Points on a hilly landscape, in no order, each with its height.
A ball rolls from a point to the lowest of its 2 nearest points, and stops where none of them is lower. Distance is the straight distance between rows; heights are no part of it.
K562: [ 39  31 -50   9  11   7 -13 -16  25  -1  13 -40  -9 -10  13 -24  21 -19
 -13  -3]  h=4.80
K422: [ 27 -22 -21  14 -51  19  25 -19  -4  39 -16  -2  -7 -18  15 -10  51  21
 -12  11]  h=8.05
K899: [ 29  -7 -56  10  16   4 -14 -37  21  38 -16 -35  12  -7 -19 -15  10 -53
   3  -1]  h=4.16
K550: [ -7  34 -52  44  32  -3  16 -11   7  59  -6 -43  11 -11  13  -8   4  13
 -22   7]  h=3.01
K992: [ 21  -3   3 -21 -25 -13  -6  45 -28 -12  41  -2   9  -7   3   2  28 -38
 -24 -17]  h=5.94
K231: [ 41  -6   1  30  18  11   0 -40  15  31 -25  11  31  -6 -56 -19 -24  27
   8   9]  h=4.07
K910: [ 24  14  17 -15  38   2  12   1   2 -17  24  45  16  10 -19   0 -12  16
   5  -1]  h=2.56
K687: [-38 -23  17  -3   6  26 -17  -9   9 -28 -15  -4 -38 -21   1 -24  15  35
  25   7]  h=2.58
K86: [ -3  51  22 -13  20  11  21  13  13   2  18  56  -9  16 -14  53  15 -23
 -15  27]  h=8.37
K994: [ -6   8 -13  28  38  -4 -13  13   7 -10  13 -53 -13 -16  -1 -28 -25  21
 -26  -5]  h=4.22
K570: [ 15  -8 -19   6  24 -44  -1  30 -21   3  49 -12  37 -19  40  -8 -80 -25
   5  25]  h=2.43
K589: [-22  -2 -12 -48 -54  13   8  10  -6 -18 -25  -5 -50  26  34  32  -9 -17
  34  -8]  h=7.67
K941: [  9   1  23 -50  17  -2  13 -27   3 -34  -3  72  32  16 -19  -2  17   8
  24  24]  h=1.68
K30: [ 43  20  -2  14 -17 -10  21  12 -31  22  19  17  23  -7  -1  23 -21   5
  -4  38]  h=8.22
K773: [-26  44 -67   2  10  -6  24 -34   2  35 -29 -58 -22 -20  12   2 -12  20
 -21   7]  h=1.74
K465: [-26  -1 -41   0 -56  33 -15  18  37  -1  -6  -4 -53  27  45  21   2 -18
  44  -8]  h=7.51
K14: [-13 -13  40 -31  16   1 -25  -5  -3 -57  16  17  10  -7   5 -11  -8 -12
  34   6]  h=3.52
K42: [ 29   9 -14   3  21 -31  14  44 -39  -2  13 -37   2 -10   0 -17 -65  33
 -48  27]  h=6.00
K583: [ 53 -22 -32  10   2  -5  -3 -45   4  26 -21 -26  34  -1 -31 -43 -30  -7
   4   5]  h=3.37
K383: [ 18 -18   9  -6  18   8  -7 -33  -6 -29 -24 -13  -7  10 -60 -31   5  33
  -5 -27]  h=1.90
K820: [ 21  27 -22   0  -6  -7  -6   6 -17 -15  14 -65   6 -24  40 -31   2 -20
   0   0]  h=5.25
K118: [-18 -26  34 -28 -34   2  -8 -11  22 -25 -20  23  -3  31  -3  14  28 -26
  19 -39]  h=4.47
K488: [  2  21  26 -12 -71 -29  15  22 -24  17  -5  18  -8  27  -5  46   5 -27
  -5 -25]  h=6.32
K841: [ -9  -2 -56  -1 -55  10  15   1  19  27 -16 -34 -38   8  64  12  25   6
  11  -1]  h=7.34
K742: [ -9  16  19 -12  42   6 -10   4  18 -11  14  55  36  32 -28   3  41 -14
 -17 -12]  h=2.71
K36: [ -8  48 -41   5 -22 -11  34 -25   8  22 -30 -36 -44  18  21  36 -18  25
 -20  -4]  h=2.74
K273: [-23 -27   2 -35  28  19 -16 -14   7 -14  19  85  48 -13  -6   6  37  -9
  23  35]  h=0.77
K639: [ 27 -13   0  -6  -4   5 -22  37 -34  -3  29 -46  -6 -31   9 -36  14  -3
 -17 -23]  h=5.63
K351: [  8 -32  32   2  22 -13  12  41 -31 -27  19 -16  10 -16  -2 -34 -56  48
 -40  18]  h=5.68
K643: [ 43  18 -14  16 -46  -1  45 -14 -28  53   0  20   3  -2 -13  16  24  -3
 -15  22]  h=8.13
K728: [-48 -32  22 -18 -26  40 -28   5  22 -30 -18  33 -35  33  37   2  29 -12
  44 -17]  h=4.97
K832: [  6  16 -49  10 -19 -25  30 -36 -25  44 -10 -18  31 -23  31  10 -19   3
  -2  22]  h=4.50
K277: [ 26  22  -4 -22  47 -26  11  55 -17 -10  32  -8   2  -3 -12   6 -50  -3
 -53   5]  h=6.29
K806: [ -7 -19   2 -27  -6   7  -2 -23   0  20 -15  34  12   0 -32  26   0 -15
  11  16]  h=2.57
K849: [ 40 -14  61  16 -15 -19   7  14 -11   8  19  24  29  12  -6 -20   6 -17
 -18 -31]  h=5.18
K673: [ 16 -18   2 -22  32 -35  -4  45 -42 -15  50  23  25  -2  17  11 -84  11
  -3  12]  h=1.50
K525: [ 21   2 -42  52  32  -6 -12  17   2   4  52   4  46 -21  14  -4 -59  -3
  30  23]  h=3.24
K385: [  5 -43  11 -14   4   8  -8 -50  15  21 -39 -14   6 -26  -6 -38 -14   4
  -5  35]  h=2.40
K843: [-13 -12  39  37 -28  -4  12  26 -13   5  35 -18  20 -23   9 -34  -7  20
 -14   7]  h=3.22
K460: [-26   8 -26  38 -33 -19  14  19 -12  81 -38 -30  -1  24  -4  25  28 -21
   5 -37]  h=6.94
K479: [ 22  42  39   5 -14 -22  36   5  -8   9  14  41   9   9 -13  42 -19  -7
 -21  18]  h=8.29
K87: [ 19 -22   9 -24  -4   9 -12 -36 -19 -21   3   4   4 -22   7 -30 -24   1
  24  37]  h=3.03
K872: [-41 -13   2 -55  56  -9 -35  12  16 -30   0  15 -17  19 -16   7   6 -29
 -11   3]  h=6.78
K457: [ 16  13 -30  21  -9  -6  -8  16 -10  34  11   4   6  -1 -27   9  28 -38
   6 -29]  h=4.30
K809: [-39  -9  15  -7  36   2  -8  40  27  26  15  -2 -15 -15 -18  12  15   8
 -39  18]  h=2.63
K929: [ 15 -18 -20  -8 -45  33  -2 -11 -10 -22 -10  18 -10  -9  -6   8  46  28
  14  -8]  h=7.95
K955: [  4 -22  58  32  11 -10 -10  -9  23 -13  21 -16  19 -19   0 -34 -40   7
  -1  11]  h=2.47
K511: [ -2  -4  16 -12  39   8   9 -23 -15 -69 -40  28   1  14 -37 -19   5  53
  15  -5]  h=3.02
K473: [ 15 -23  25  12  61  17  16  14  12 -37  18  16   1  -5  -5 -45 -33  59
 -24  18]  h=5.29
K830: [-37  -8  43 -38  12 -15 -33 -15 -11 -52  -4  29  25  34  -2  12  30 -34
  20 -23]  h=3.98
K815: [ 19  -8  22  24 -24   1 -10   8   5   1  11  21   6   3 -34   7  28 -10
   3 -46]  h=4.79
K868: [-47  21 -10  -5 -13   3   8   6  19  -6 -24 -23 -58   0   1  32 -20  28
  -5  -3]  h=2.65
K919: [-28 -26  16 -21  16  10 -24 -12  42   7 -16  54  28  12 -22   7  38 -23
  -4  16]  h=1.75
K154: [-25   1 -54   9 -29  -9   9  -7  12  57 -24 -45 -12  -1  27  -3  34 -19
  -9 -13]  h=7.19
K333: [-23  12   0 -12  -7 -11 -24  -9  -8  -7   2  16   1  -3 -34  50  -9 -27
  35 -17]  h=3.18
K309: [ -4 -42  -5 -11 -10  38 -18 -42  30   8 -38  -4 -30   3   5  -7  10   6
  13  -2]  h=3.17
K305: [-19  30 -60  27 -15  -4  32 -44 -31  34 -28 -27  51 -26  63  -1  11  25
  -4  -9]  h=4.85
K387: [-27 -16   6 -26  24  29 -25 -19 -18 -50 -30  32 -10   0  -7  -1  33  42
  44  12]  h=3.29
K34: [-22   2 -32   7  -2  -1 -42   6  12  33  -3 -10  -7  -9  -9  32   7 -54
  23  -2]  h=3.74
K33: [ 30   4  34   9  -7  11 -22 -20  -8 -50 -23 -35 -21  -1   4 -32   4   3
  29 -20]  h=4.49
K944: [-47  14  29   5  -4  16 -12 -15  42 -39  20  42  -2   7  21  25  14 -21
  23   4]  h=8.64
K778: [ 57  -7  26   7  12 -11  23  16 -26  59  -1   4  24  20 -23 -13  -1 -23
 -15 -10]  h=5.57
K557: [-18   8   5  12 -21 -32  13  43 -37   3  18 -34  13 -22  25   2 -11  15
 -28  11]  h=3.81
K973: [ 23  -5 -30  32  11 -23  26 -12 -21  46   3 -46  36  -9  28 -34 -11   5
 -20  31]  h=4.00
K856: [ -7  33  30  25  -6  16  36  35  34  19  28  40 -22  13  -9  26  25   5
 -14   5]  h=8.47
K629: [-27 -32  18 -32 -24  45  -9  18  37 -28 -38 -16 -59  52  47   1  20   6
  14 -29]  h=5.54
K399: [ 18  -8  -8  33  43  16  -7  -9  31 -27   1 -15 -23 -15 -18 -34  -4  47
 -11  11]  h=4.82
K999: [ 30   1 -13  30  50   3 -22   5   4 -21  26  24  26   3 -13  -3 -39   0
  34  -9]  h=3.42
K871: [-24  19   1  31  -5  21  -5   0  57   8  12  20 -27   1  -1  33   0 -30
  -5  -2]  h=8.57
K82: [-31  47 -17  56 -29 -40  22 -15 -15  70 -13 -22  24   8  20  39   4 -16
  -8 -11]  h=6.68
K735: [ 17 -18  18 -15  22  19 -12 -16   7 -44 -24  -1 -11  41 -34 -34  51   4
 -14 -50]  h=3.16
K229: [ 18   8  41 -15  17  25 -26 -13 -24 -75  -5 -19  -6 -12  20 -10  -2   7
  68  19]  h=3.97
K63: [  6  42  22  36 -68 -38  25   0 -29  31  -9 -12  15  12   8  25  -3 -18
  -7  -4]  h=6.50
K352: [  4 -48  54  -5   0  -2   9 -32  20 -10 -13  -5  -8   0  -9 -33  -8   8
 -26   8]  h=1.57
K19: [ -4   1  -2 -45  59 -13 -15  28   8 -33  18  -4  -5  -8  -1  -3 -43 -22
 -12   6]  h=6.55
K308: [-66 -19  13 -10  18   7  13  17  23  -5 -16  12 -30  -4 -17  10   5  38
 -15   7]  h=1.44
K924: [  9  41  14 -27 -43 -18  -3  20 -43 -25  21   1  -3 -10  -3  25  -3 -21
   2 -16]  h=6.13
K12: [-30   7 -15  22  20  -6 -19  34  10  20  31 -27 -14 -23 -16  -7  19   9
 -15 -21]  h=3.49
K865: [-11 -22  -9 -32 -52  22  10   9  -1  -2 -22  21 -48  16  13  30  25  25
   9 -30]  h=7.82

For each start below, name the point where the ball stops.
K643 | K583
K460 | K583
K19 | K308

Call two points neighbours if one is among the 2 nearest of the other. Go from one point of each pair to the other, from neighbour to neighbour, staying as low as possible. Name the highest point that can't be avoided.
K919, K673 | K999
K352, K383 | K387
K308, K773 | K36
